Each row is a point on a landscape with many peaks, with its height.
From any point a climber steps to the highest of the 4 points nearest to it. It stops when none of these is higher. Distance is the straight distance between rows; heights are no part of it.
z_487 h=576: [106 117 132 151 129 115 106 114  99 111 138  83 112  74 119 151 148 139
 121 142 105 120 145 113 134 195 124 120 162  91 102 102 118  99 137 129
 145 111 156 150 114 113  98 153 123 119 120 164  90 148 128 144 145 103
 138 144 104 129  84 149 132]
z_691 h=426: [105  93 177 185 109 134 128 116 101 151  95 112 153  97 117 108 137 127
 139 127 159 136 142 119 143 207  96  59 152  80 138  79 146 125 103  89
 135 147 157 145 116  83 138 151 109 112  94 175 118 189 149 103 104 118
  96 119  99 163  95 150 138]
z_637 h=472: [104  98 151 167 110 136 121 117  99 137 103 104 156 100 125 111 139 127
 147 130 141 129 139 135 141 193 104  65 149  83 138  94 147 123 107  93
 140 145 144 140 110  95 133 154 113 118 112 169 112 186 155 103 117 118
  96 124  96 158  86 140 138]
z_90 h=338: [106 110 134 143 113  98 115 111 102 125 132  97 133  92 127 152 134 148
 121 142  99 124 152 125 136 184 121  98 143  89 108 115 138 111 140 135
 144 115 139 145  87 121 109 137 124 123 128 158 100 154 137 137 141 102
 120 154 104 142  90 131 131]
z_177 h=382: [ 61 138 199 169 149 140 173 123 133 152 117 110 109 129 140 109  94 160
 137 140 181 158 158 169 125 175  74  74 134  94 129  68 175 131  62 123
 118 155 134 125 149 121 117 100  91 101 134 143  85 146 175  71  89 123
  78  97 104 167  98 131 104]
z_714 h=473: [101 108 150 159 109 120 109 121 100 132 112 100 156  93 127 118 135 136
 140 134 122 131 139 137 138 189  99  73 151  77 130 108 144 119 121 102
 146 148 138 134 103 108 141 144 112 118 118 157 111 180 147 116 127 116
  99 125  96 157  85 142 137]
z_256 h=483: [ 63 122 181 177 136 150 165 127 116 134 114 128 143 125 144  95 117 142
 151 132 176 145 153 159 135 186  90  77 132  93 133  75 178 105  68 110
 136 145 141 118 138  96 129 104  91 111 116 157  88 166 168  79  99 139
  79  97  96 159 102 138 121]
z_539 h=370: [153 157  98  78 130 116 109 153 153 117 185 141 119 137 114 158 148  95
 136 120 112 119  93 132 104  50 179 192 138 179 141 175 103 126 164 122
 135  84 115 132 127 128 135 124 143 127 124 111 168  78  99 153 154 108
 159 133 128  82 152 132 157]
z_973 h=367: [162 109 108 126 150 133 118 121 139 123 127 151 113 150 129 139 116 121
 104 137 116 135 112 134 126 103 135 168 137 157 126 144 115 121 120 125
 104 138 112 118 152 149 113 103 136 156 131 120 135 120 106 156 113 156
 124 134 145 123 155 129 121]
z_106 h=401: [117 150 145 146 136 125 141 140 151 139  82 135 120 153 116  78 118 132
 119 144 177 145 134 133 133 128  88 115 116 139 133  99 129 152 130 113
 115 153 134 115 132 151 143 103 149 116 129  95 106 149 124 124 111 154
 140 121 136 154 131  99 114]
z_449 h=299: [153 110 116 122 117 108 145 108 118 132 135 133 134 107 124 152 126 127
 145 134 110  95 136  93 137 137 146 139 101 119 110 134 131 117 139 173
 121 130 130 135 113 120 115 136 120 145 138 130 154  83 138 128 142 116
 130 139 151 116 144 124 134]
z_243 h=304: [139 119 122 125 137 145 124 132 145 124 133 152 124 186 139 122 112 139
  86 123 116 149 120 130 130  81 149 149 125 171 119 144 127 148 123 113
 117 121  83 130 150 135 125 113 131 126 146 121 129 155 100 148 122 197
 120 150 150 133 152 111 111]
z_32 h=391: [103 113 132 131 103 102 140 111 106 138 112 119 154 117 136 140 121 150
 137 134 114 114 140 151 154 162 103 103 121  92 122 138 139 130 126 136
 148 144 125 126  83 134 130 121 107 131 122 143 106 150 144 125 136  98
 124 127 109 139 100 116 123]
z_333 h=9: [107 103 128 137 116  98 124 112 106 126 135 111 131 100 139 153 133 146
 123 133 103 120 152 123 144 167 123 101 125  91 117 125 139 120 150 149
 150 125 138 136  85 120 113 126 123 134 128 147 103 138 145 133 147 104
 124 154 113 136 102 121 130]
z_455 h=482: [ 62 146 175 159 155 147 167 137 133 151 119 128 116 134 135 105 106 139
 134 132 174 162 149 150 128 166  67  77 131 101 134  74 165 131  72 134
 125 162 136 118 150 128 117  96  98  96 127 137  77 148 166  83  94 116
  86 106  98 161 108 134 105]
z_302 h=566: [107 112 125 132 110 108 101 124 109  97 128  99 123  68 119 157 156 129
 118 139 103 115 156  95 134 185 154 138 150  92 100 111 118  97 143 155
 149  99 167 145 108 110 103 149 141 122 116 171  94 126 134 143 144 104
 129 155 107 113 108 143 142]
z_388 h=305: [156 141 100  90 133 118 105 151 147 125 174 144 115 131 126 148 138  99
 134 125 105 117 100 137  97  73 164 191 137 172 128 166 113 125 144 128
 140  86 114 129 135 126 135 133 149 140 126  98 174  79 101 148 135 106
 146 125 126  90 151 135 144]
z_260 h=452: [135 138 130 130 132 125 149 122 136 135  98 135 123 140 123 105 115 140
 118 134 147 128 120 148 142 129  95 144 118 145 127 136 107 147 123 120
 110 154 122 107 140 159 127 103 146 146 127 114 108 155 121 142 119 156
 156 113 143 138 129 118 119]
z_327 h=363: [163 116 111 127 148 133 138 116 133 132 134 146 124 133 135 152 124 115
 126 137 107 112 106 134 136 119 136 172 119 138 118 148 111 126 120 143
 103 143 123 120 151 144 119 102 131 166 129 121 144 106 116 143 128 136
 133 130 149 119 154 141 136]
z_552 h=154: [170 162  75  48 176 157 129 147 130 158 120 170 135 207 177 124 113 119
 104 120  95 147 138 129  96   4 167 138  98 141 147 177 126 142 152 132
 137 113  87 120 127 147 136 135 154 121 171  85 162  77  98 155 166 177
 147 128 166 118 169  88 106]
z_916 h=283: [161 118 114 133 129 118 151 104 124 133 130 138 133 124 127 155 123 121
 140 140 119  98 120 107 136 123 136 150 115 126 110 148 125 121 128 162
 117 134 143 125 125 129 123 118 122 158 136 120 160  95 127 134 140 123
 130 129 150 116 145 129 137]
z_439 h=428: [145 126 126 124 133 127 145 117 133 130 109 137 123 144 132 123 113 141
 109 140 137 130 110 141 142 121 111 151 127 154 125 138  99 132 122 127
 107 156 125 115 143 157 116 102 137 152 125 118 113 140 115 149 126 154
 139 128 145 133 144 120 124]
z_779 h=340: [160 115 106 109 140 151 107 141 144 120 143 152 120 172 142 127 114 125
  89 128 105 156 116 133 126  83 156 159 130 170 131 142 123 135 127 110
 113 117  94 133 150 145 123 122 126 135 148 116 136 133 100 145 120 178
 113 155 151 127 149 118 110]
z_332 h=342: [ 94 152 144 162 156 144 145 141 156 156  99 144 105 168 120  86 119 128
 118 139 195 171 142 142 129 143  61  99 119 128 144  64 161 154 116 105
 121 157 136 130 128 151 134  89 125  99 137  98 101 132 130 102 108 128
 116 134 120 159 132  98 107]
z_819 h=477: [146 159 116  98 112 129 120 116 127  84 185 118 132 105 127 164 143 120
 154  92 106  91  98 109 107  81 176 146 123 170 155 177  94 119 152 154
 133  98 121 122 141 108 131 162 125 141 132 115 176  78 123 152 167  92
 159 123 143  90 143 155 155]
z_990 h=264: [161 148  84  68 128 113  99 166 147 118 177 147 120 147 132 142 152  98
 128 125 108 124  98 146  96  38 188 194 129 181 143 164 113 118 181 119
 129  82 110 136 111 122 129 122 162 132 124 113 153  72  98 153 153 132
 176 136 124  75 155 117 147]
z_248 h=629: [127 153 147 145 136 128 140 138 143 129  77 139 120 155 120  80 118 138
 115 140 169 143 129 142 141 130  99 128 124 155 127 122 117 157 127 117
 113 143 121 113 140 153 144 111 159 138 130  94 112 158 113 139 121 168
 137 130 148 149 129 100 119]
z_565 h=421: [ 90 153 154 162 155 144 150 138 159 162 110 141 100 168 121 100 111 136
 114 143 188 167 148 139 121 150  59  95 122 112 149  60 170 162 112 113
 118 160 127 128 130 143 125  80 111  94 139 110  98 136 149  84 105 115
 105 130 106 166 126 113 101]
z_292 h=247: [127 131 111  98 136 157 132 149 136 151 130 157 143 207 149 109 108 130
  86 114 108 155 120 131 119  53 155 132 111 165 122 148 134 163 124 123
 126 102  80 138 129 138 123 113 115 111 177 108 140 142 102 130 132 197
 126 144 151 130 169  98 106]
z_375 h=193: [171 146  70  62 148 122  97 162 147 132 158 154 112 163 148 124 130 108
 106 130  97 141 132 147  98  36 174 177 123 163 142 168 129 111 170 116
 137  94  91 137 121 128 140 136 161 130 140 100 149  75 100 147 140 169
 153 131 140  83 157  99 112]
z_795 h=295: [164 115  91  97 146 157  95 156 153 128 148 162 117 186 147 131 119 123
  90 123 101 155 132 129 121  59 164 159 125 155 126 152 125 137 134 116
 122 105  91 132 141 140 126 127 135 129 146 110 145 114 104 148 115 173
 117 137 145 121 158 108 110]
z_14 h=403: [150 119 118 125 132 120 153 111 126 131 114 141 129 133 131 140 117 133
 122 141 129 121 116 137 147 135 103 154 115 141 111 143 113 127 122 142
 117 154 131 116 130 152 107  98 123 155 115 127 122 126 121 137 130 137
 144 125 140 134 139 130 125]
z_975 h=506: [ 87 109 142 151 114 128 128 133  98 132  96 117 164 117 136 101 129 134
 155 123 137 132 134 140 137 170  98  80 133  79 136 114 156 127  93 106
 148 141 135 113 105 115 149 132  99 112 119 144 101 177 153 100 112 118
  94 107  94 160 102 134 142]
z_479 h=499: [ 94 125 128 133 117 122 140 133 115 138  93 119 160 116 132 110 130 132
 146 128 132 129 138 146 139 156  88  96 125  90 130 130 141 133 104 123
 147 154 130 105  96 145 151 120 104 119 115 134 100 164 158 103 118 116
 120 106  97 157 113 120 126]
z_156 h=373: [152 113 118 124 140 144 113 128 143 125 133 150 116 159 127 125 118 130
  91 131 119 149 114 137 132  97 142 163 136 164 126 146 112 130 125 117
 108 134 100 129 160 149 124 107 139 145 135 121 132 138 101 158 113 178
 124 147 149 130 149 122 118]
z_841 h=494: [152 166 108  78 109 133 115 130 133  94 194 122 136 129 118 170 157 111
 149  95 105 112  91 123 109  60 177 156 132 180 150 176  89 126 161 157
 131  92 131 120 135 129 132 146 131 122 126 114 171  78 108 154 175  85
 162 133 137  82 147 146 157]
z_590 h=559: [108 113 144 155 124 113 108 106 101 125 137  75 113  72 119 143 142 140
 129 147 116 117 142 128 135 208 112 110 171  87  98 100 116 102 127 110
 138 112 162 153 116 105 101 158 125 121 113 166 105 155 135 133 139  95
 146 133 100 136  73 159 135]
z_166 h=424: [122 130 118 115 121 113 160 128 120 141 100 125 138 130 138 124 123 143
 127 130 130 124 130 154 152 149  97 133 108 120 121 141 115 139 128 139
 132 155 132 101 108 157 125 104 120 143 116 123 102 140 140 122 132 119
 146 108 121 139 117 115 117]
z_794 h=515: [ 81 127 152 147 117 146 149 135 113 129 100 126 152 124 144 101 127 129
 158 123 154 143 142 144 129 174  91  77 134  87 138  97 161 120  80 120
 146 149 142 104 123 116 142 117  95 107 109 138  86 161 170  89  96 127
  94  94  91 153 102 135 129]
z_51 h=301: [163 131  96 109 147 124  98 142 147 123 151 158 111 141 125 141 130  95
 121 131 102 125 101 131 105  86 153 194 138 156 122 159 119 128 133 125
 124  94 114 136 144 135 134 121 150 142 125  99 165  92 110 142 122 119
 127 124 138 100 165 135 140]
z_39 h=393: [ 92  92 181 188 112 142 152 120 101 144  90 117 159 100 122 103 141 131
 155 134 169 132 148 136 144 203 105  69 144  82 144  71 157 115 100  91
 136 156 154 134 115  71 120 131 108 113  86 183 112 186 150  86 101 129
  89 119 108 169 101 145 140]
z_775 h=495: [ 89 152 144 149 143 144 147 147 146 146 101 137 105 141 128  98 120 126
 125 131 178 158 137 134 131 147  71  93 115 111 136  71 152 150 104 124
 128 160 145 107 136 154 133  99 110  88 135 108  82 137 155  97 102 118
 112 113 100 156 122 111 110]
z_218 h=136: [169 154  70  53 161 136 102 159 136 141 145 153 112 187 154 131 124 117
 104 129  92 150 143 139  99  27 175 159 111 154 142 174 134 121 162 121
 140  90  93 129 127 142 139 141 159 133 149  89 155  69 103 157 149 179
 161 133 157  90 162  85  96]
z_206 h=385: [105 103 163 169 110 129 111 115 100 152 104  88 147  83 113 116 139 130
 140 141 143 133 140 124 137 209 103  67 156  80 122  82 133 127 111  83
 133 141 153 157 128  87 124 166 120 114 103 176 112 193 146 116 111 105
 110 123 107 158  88 149 126]
z_21 h=480: [126 144 140 144 134 127 140 126 145 132  94 138 122 157 124  87 114 144
 110 137 166 143 117 147 139 114 110 136 124 162 128 133 118 141 131 114
 114 139 121 117 139 155 134 105 154 135 128 100 103 155 109 150 124 175
 136 130 150 140 129 106 120]
z_583 h=561: [171 162  79  73 111 151 108 138 132  85 202 121 140 125 122 187 171 122
 138  95  85 116  90 119 110  53 198 156 127 181 156 179  76 117 167 173
 129 104 139 117 124 126 139 147 140 120 126 132 162  78 106 156 173  83
 165 139 145  81 143 145 160]
z_827 h=496: [104 106 147 151 111 129 121 128 103 135 109 117 161 105 130 109 137 141
 149 131 128 131 135 140 144 180 102  72 137  79 141 117 154 125  99 104
 146 143 136 131  99 115 146 142 103 113 116 152 105 176 146 114 114 117
  98 121  95 156  96 128 142]
z_926 h=326: [172 114 100 117 151 135 103 138 146 119 138 160 111 145 135 143 123 100
 125 133 107 126 101 131 112  97 151 183 138 151 117 153 115 120 120 123
 113 121 113 131 162 136 133 116 136 149 135 110 162 102 106 144 115 134
 119 135 142 113 156 134 131]
z_601 h=448: [ 96 100 163 174 107 132 133 122  99 142 100 112 152 105 122 105 135 129
 150 133 152 139 143 130 137 195 107  68 147  79 134  86 159 115  94  95
 141 143 148 133 106  91 142 139 101 118 102 172 102 182 158  97 108 121
  93 107 100 164  93 144 142]
z_808 h=541: [112 113 159 160 125 128 114 100 104 138 141  64 116  69 116 135 150 140
 143 144 120 101 136 123 135 235 103 108 171  84  96  85  98  98 124 105
 134 118 157 155 132 108 108 170 108 125 102 178 115 160 129 123 127  88
 152 117 105 131  70 168 126]
z_663 h=312: [140 111 108 129 127 110 159 102 120 135 118 127 139 126 133 148 123 134
 135 140 120 105 129 126 153 146 118 138 101 118 114 132 126 124 137 166
 119 153 127 120 107 141 111 107 110 154 127 136 128 119 135 126 139 121
 144 123 139 130 136 120 134]
z_858 h=608: [105 112 131 144 119 104 104 118 106 106 135  97 119  74 124 153 146 133
 126 147 104 119 155 105 134 191 139 122 155  88 102 104 124  98 142 135
 140 109 161 145 101 109 103 147 133 122 125 160  90 131 129 142 152 107
 137 157 106 123  91 143 136]
z_830 h=343: [109  97 168 166 115 126 115 107  97 162 110  77 135  81 106 119 141 125
 134 141 137 124 140 120 142 219  99  75 163  79 110  79 119 120 123  90
 124 150 161 156 127  94 124 176 114 119  97 178 113 184 144 106 108  88
 123 116 110 148  78 153 116]
z_955 h=203: [123 107 125 129 120 100 152 108 110 129 122 121 150 112 134 152 122 147
 131 138 110 115 138 124 157 152 116 123 110 108 112 136 140 129 141 157
 140 141 128 121  91 135 122 115 101 142 126 140 110 122 139 124 141 110
 141 131 123 140 120 117 123]
z_290 h=415: [145 148 115  97 117 129 126 119 136  97 179 126 127 122 125 159 150 115
 156 100 104  96  92 109 107  78 172 161 125 170 145 180 109 128 143 142
 136  96 129 124 145 129 133 157 132 136 139 109 179  78 109 144 163  90
 147 130 142  91 144 149 151]
z_971 h=265: [122 138 141 134 136 132 129 124 144 133 118 148 123 179 132 101 108 142
  97 131 145 150 116 132 134  93 129 130 130 173 121 140 122 155 123 111
 115 123  91 137 144 146 134 110 139 124 151 103 128 163 102 147 124 198
 121 147 156 137 140 107 120]
z_173 h=245: [108 152 143 158 141 127 133 122 148 140  83 147 128 186 123  69 117 137
 115 148 179 148 135 131 128 116 108 113 123 148 134 107 151 151 127 116
 111 140 122 130 130 138 159 103 157 108 141  95 122 159 111 118 119 177
 127 133 144 152 145  81 123]
z_6 h=331: [117 106 123 134 102  95 121 113 110 109 131 111 129  79 124 159 140 139
 124 143 101 109 159 103 139 164 149 120 131  89 111 119 139 103 150 159
 138 118 150 140  92 112 108 144 129 128 137 160  92 122 133 138 145 113
 124 160 116 117 110 127 131]
z_506 h=453: [151 133 129 105  90 122 130 117 116  90 150 120 128  72 118 142 140 134
 152  94 107  87 133  96 119 108 173 140 104 125 135 160 126 112 155 162
 128 106 129 131 135 109 127 176 141 154 137 139 160  84 138 126 149 122
 149 120 148  91 138 151 137]
z_460 h=251: [170 127  82  72 150 134  89 166 154 131 151 154 111 172 144 125 129 110
 105 129  89 148 139 139 103  53 179 170 130 155 130 159 128 121 151 118
 133 103  96 134 131 132 133 134 145 135 136 100 159  89 108 144 132 162
 138 132 136 108 165 102 107]
z_593 h=327: [169 108  96 109 156 144  93 144 149 120 141 156 114 161 134 136 126 114
  95 127 105 146 108 136 119  84 159 176 135 158 125 150 114 122 121 117
 121 117 109 136 152 141 130 123 138 139 132 112 146 114 105 148 115 155
 122 141 144 116 161 126 121]
z_884 h=458: [112 114 134 127 115 108 155 116 112 132 110 121 150 118 136 132 117 148
 139 135 122 120 134 145 157 156  96 117 107 101 121 142 141 136 126 140
 144 152 123 120  87 146 130 116 109 135 126 136 104 144 146 119 130 106
 126 117 109 139 111 111 121]
z_792 h=371: [150 140 111 111 119 117 127 111 127 105 155 131 131 109 125 155 131 107
 158 109 113  90 105 100 109 102 168 147 121 150 126 163 118 128 131 155
 132 103 129 116 145 123 135 156 132 149 135 105 181  80 126 134 150 101
 132 124 156  96 148 147 151]
z_676 h=217: [155 144  89  61 155 169 123 160 129 163 127 170 143 208 165 124 119 117
  96 119  94 153 128 127 117  22 154 138  99 152 139 158 128 155 136 126
 131 107  93 118 117 150 130 115 125 114 177 101 158 104 102 143 148 186
 130 129 158 133 168  94 112]
z_352 h=550: [ 77 138 174 165 144 152 170 138 118 130 110 124 133 129 134 104 101 136
 142 124 167 147 154 149 128 176  84  83 132  93 134  78 169 123  70 124
 139 146 144 110 138 118 123  99  93 106 123 146  81 154 168  78  95 131
  89  96  92 152 103 135 125]
z_705 h=246: [169 136  84  79 145 122  94 164 142 125 165 150 103 151 137 134 138  98
 116 128  98 135 115 145  98  55 172 188 136 165 139 162 124 114 158 111
 137  87 100 139 117 131 135 124 157 141 135  97 160  81 103 146 135 138
 145 124 127  92 153 121 126]
z_374 h=287: [ 69 149 197 163 168 132 162 114 155 182 113 127 109 148 128 109  86 156
 120 145 195 175 136 176 123 164  58  84 119  88 137  66 179 174  73 104
 114 173 116 145 151 128 128  83 108  95 143 132 103 145 154  71  75 118
  75 122 110 181 104 124  94]
z_502 h=200: [101  84 172 179 104 140 130 105 113 156 100  80 119  68  90 124 134 128
 136 130 149 101 129 113 170 250  91  79 156  74  93  70 109 112 117 116
 123 168 171 150 145 102 137 161 105 116  79 199 111 175 157  96  95  70
 133 112 108 134  75 168  94]
z_181 h=284: [161 123  98 106 143 125 112 141 141 122 152 149 118 140 130 149 133  96
 137 130 109 116  97 127 105  84 162 179 135 157 122 162 118 118 125 133
 133 104 123 131 147 131 134 128 140 149 129  97 179  83 104 140 130 113
 133 122 137  98 155 135 146]
z_163 h=336: [107  91 179 175 108 139 129 111 114 159 100  83 129  77  96 114 135 119
 138 130 156 120 132 113 158 228  91  71 159  77 104  64 114 123 113  92
 126 166 173 161 136  95 123 167 107 109  80 183 121 185 153 101 100  90
 120 119 116 146  78 160 110]
z_579 h=461: [148 132 121 115  89 118 133 125 120  98 139 118 126  68 112 141 134 126
 148 110 107  89 147  78 119 129 164 134 102 116 123 144 123 112 163 171
 129 111 139 134 123 110 124 167 143 146 136 141 144  83 143 125 144 126
 134 128 152  99 135 138 143]
z_724 h=350: [169 104 105 120 154 137 109 129 144 128 141 160 120 159 131 138 127 117
 103 133 108 138 111 132 122 101 149 171 143 158 119 143 117 127 111 127
 109 129 115 126 157 145 124 106 135 152 133 112 142 118 102 146 111 153
 115 133 145 120 157 131 123]
z_854 h=500: [110 110 150 157 118 109 103 104 100 135 131  90 132  85 129 135 132 149
 131 141 110 128 142 127 127 194 110  90 159  78 115 111 135 111 128 105
 142 122 136 148 101 108 113 161 126 125 120 166 104 169 142 135 137  98
 127 140 100 151  75 141 132]
z_278 h=317: [155 133 114 108 140 122 119 121 137 119 156 148 127 132 129 159 131  96
 152 122 111  96  96 111 107  94 157 168 127 153 115 166 110 127 127 141
 128 110 124 125 146 127 128 141 136 154 129  96 178  81 114 139 132 107
 135 125 146 107 152 149 144]
z_686 h=211: [108 153 146 163 153 135 135 122 149 145  83 147 121 190 117  76 117 126
 118 147 191 155 145 127 127 126  87 102 128 136 142  79 163 144 123 114
 108 149 132 129 121 140 151  95 155 106 140  87 112 144 119 108 113 161
 129 133 138 157 146  83 119]
z_53 h=529: [ 81 146 149 148 141 149 162 147 131 134 101 126 121 136 134  99 117 126
 143 126 169 154 146 144 132 166  75  93 126  97 138  90 152 127  88 126
 136 159 146 109 137 141 133  99  91  95 124 122  82 152 163  87  94 115
 104 103  87 152 106 124 117]
z_509 h=485: [163 167  78  75 118 129 108 146 139 110 203 136 140 127 114 170 165 108
 136 104  99 116  84 121 112  37 191 175 135 190 154 171  90 130 173 145
 132  97 124 118 119 138 133 130 154 113 120 125 169  74  94 154 172  93
 164 133 140  84 154 136 164]
z_954 h=476: [125 140 147 135 127 131 149 131 140 133  86 128 124 139 125  95 120 134
 121 134 158 134 121 146 143 133  86 139 121 140 128 125 110 155 135 120
 115 154 130 102 133 167 131 104 147 132 123 104 104 151 122 132 122 149
 150 110 135 146 129 110 116]
z_505 h=454: [120 150 131 131 126 134 151 142 138 135  85 126 118 136 121  90 122 137
 126 134 162 137 128 144 142 141  77 131 110 134 132 117 116 156 125 122
 118 158 136 103 131 161 137 106 139 123 121 106  99 151 128 123 114 136
 147 113 122 145 124 112 115]
z_354 h=386: [ 70 153 175 167 158 137 161 135 149 168 117 127 101 149 131 102 100 140
 121 135 183 168 144 159 120 161  52  87 122 104 140  64 170 164  90 114
 120 168 127 135 139 133 124  86 105  88 140 129  96 144 160  81  91 110
  90 124 101 175 112 121  99]
z_638 h=484: [145 118 123 114  85 108 122 131 120  95 124 114 130  62 118 146 138 137
 143 107 105  93 158  89 128 130 177 134 100 107 120 145 120 106 160 167
 132 104 143 129 117 105 125 163 148 140 134 153 132  86 147 127 139 124
 138 135 141  98 139 146 138]
z_836 h=607: [168 161  98  87 109 155 106 127 124  71 200 120 137 119 126 176 162 131
 140  81  76 109 102 111 106  64 187 142 125 175 162 189  81 103 161 170
 126 110 129 114 136 128 132 154 123 134 126 141 159  78 114 158 170  81
 168 137 144  78 140 151 160]
z_817 h=353: [156 126 116 119 130 113 137 114 124 116 140 139 131 117 130 150 124 114
 153 123 116  84 122  92 122 114 158 146 106 132 116 153 122 126 128 164
 118 113 127 128 142 122 123 146 129 156 140 110 169  82 135 134 136 115
 134 126 155 101 151 143 152]
z_103 h=623: [127 113 119 123  95 102 126 124 121 106 138 109 127  71 122 150 136 139
 131 123 103 101 158  85 135 146 162 132 107 105 113 130 135 108 163 170
 134 115 143 139  99 110 113 151 134 140 132 151 121 101 141 125 143 116
 122 149 139 114 129 134 129]
z_19 h=311: [151 141 109 108 129 116 115 132 136 111 166 143 123 130 125 158 132  99
 151 113 111 102 102 116 104  85 161 176 130 163 122 165 107 132 129 139
 129  98 124 123 147 124 130 139 141 145 137  98 187  81 108 141 143 105
 140 124 139  94 154 144 147]
z_710 h=544: [156 143 108  95 102 142 113 114 119  65 181 110 134  95 120 164 149 145
 149  80  83 105 105 109 110  80 180 140 119 162 164 172  95 112 166 162
 135 102 125 122 141 107 130 164 129 141 131 142 167  82 120 151 179  94
 166 130 140  79 137 162 150]
z_802 h=518: [ 99  93 182 191 104 135 141 111 108 161  83 106 141  78 108 114 137 126
 139 134 173 131 139 115 159 215  93  74 153  84 132  62 140 122 114  89
 129 155 166 141 129  84 117 159 108 104  81 191 120 191 150  90  98 113
 103 129 118 163  90 149 129]
z_821 h=516: [ 99 147 132 138 130 140 154 151 141 137  85 127 123 133 124  98 123 128
 133 123 162 146 140 141 135 151  74 107 114 104 137 101 130 144 107 129
 127 157 139  98 121 155 142 113 111 106 118 114  84 153 145 101 105 115
 122  95 100 149 120 118 116]
z_600 h=364: [144 146 109  88 129 116 113 127 135 111 181 135 125 125 128 157 147 106
 151 101 114  98  93 113 105  67 167 172 131 167 138 179 109 132 144 138
 137  84 121 131 140 125 133 147 135 136 128  99 179  77 112 147 161  93
 147 132 136  87 150 148 156]
z_26 h=238: [108 142 143 143 140 121 138 130 145 136  94 149 134 186 128  84 104 143
 101 134 160 148 123 138 129  91 130 121 121 167 126 143 144 156 121 111
 118 119 104 134 139 139 152 107 153 121 150  91 133 169 106 141 122 192
 127 139 154 140 148  97 120]
z_481 h=407: [136 135 130 133 140 120 138 121 138 121 105 138 124 157 126 107 118 139
 104 139 153 143 116 145 140 116 116 150 130 165 132 137 105 143 125 120
 106 142 109 120 147 151 124 107 152 137 134 113 119 167 109 149 122 176
 131 135 146 137 136 114 120]
z_469 h=417: [148 147 120 102 112 121 121 113 123 100 165 125 129 111 124 152 137 122
 156 101 109  90  99 108 103  92 168 152 113 159 136 167 110 126 142 149
 126  96 124 127 146 124 132 160 135 147 136 111 180  78 120 145 162 102
 149 125 153  96 148 150 151]
z_689 h=398: [145 122 126 134 144 141 125 125 142 124 118 140 121 157 134 121 112 132
 100 133 126 148 110 145 141 105 128 158 126 163 127 141 112 128 124 118
 101 138 111 124 157 156 120 105 144 142 136 122 112 147 103 156 119 176
 134 142 143 133 146 128 123]
z_212 h=60: [133 104 115 128 113 100 141 114 106 127 131 117 136 101 129 159 130 135
 133 135 106 106 155 103 147 152 140 123 106 102 113 125 141 117 157 168
 134 134 135 137  95 122 111 122 113 136 129 139 121 111 139 131 148 116
 132 147 135 122 120 116 134]
z_616 h=444: [103 153 143 149 140 133 144 144 151 145  84 134 109 149 115  85 123 126
 124 143 185 156 145 131 135 143  67 108 118 120 147  80 138 148 127 120
 115 159 146 109 131 157 140 101 135 104 127  92  97 145 144 110 104 128
 128 118 116 155 126 103 116]
z_50 h=416: [153 135 118 114 102 122 138 115 125 101 151 127 134  94 126 144 133 130
 154 110 109  82 126  90 119 112 166 141 109 136 123 158 119 121 142 164
 132 113 135 122 140 111 138 164 136 148 131 118 174  80 133 134 143 116
 142 117 153  95 144 146 147]
z_247 h=443: [105 105 143 148 116 106 110 125 101 131 121  98 150  97 125 125 133 146
 127 137 117 131 141 138 136 181 109  77 141  82 131 123 144 125 124 106
 142 129 135 133 101 114 131 148 117 125 120 162 114 170 141 124 128 108
 104 135  95 150  92 135 136]
z_196 h=460: [147 120 119 118  98 112 138 118 117 105 135 118 122  85 122 152 132 128
 142 126 111  94 149  79 126 134 165 131  97 115 122 138 129 113 155 171
 132 118 136 130 117 111 122 160 137 146 140 136 146  82 149 131 143 120
 131 136 150 110 136 137 135]
z_343 h=281: [125 131 128 127 138 141 128 131 147 131 126 145 131 189 133 114 104 145
  91 127 128 159 121 135 127  79 143 139 121 173 126 146 132 156 126 108
 118 126  91 132 146 145 128 108 130 126 153 108 130 167 105 143 125 194
 119 151 148 137 149 107 118]
z_847 h=296: [172 122  89  97 146 135  85 159 155 124 156 154 112 167 141 137 122 107
 106 128  91 143 127 138 112  75 169 176 138 158 130 149 128 122 140 119
 128 102 100 133 146 139 130 120 147 135 132 105 157 101 109 146 117 153
 127 136 133 108 160 119 118]

Two climbers start at each pair of points below. Name the first point that both come to, or write none.
z_166 / z_32 => z_479
z_460 / z_243 => z_156
z_51 / z_973 => z_689
z_916 / z_663 => z_14

Call two points neighbours if one is among the 4 nearest of the other. Go from one point of each pair to the other, from neighbour to neighbour, staying as high as possible. Name the lowest point that can't be avoided.
z_352 / z_248 => z_505
z_836 / z_352 => z_6
z_802 / z_352 => z_691

For each start below, name the point where the climber stops.
z_817 => z_103
z_955 => z_352
z_19 => z_836
z_686 => z_352
z_552 => z_248
z_601 => z_352
z_278 => z_836
z_218 => z_248
z_990 => z_836
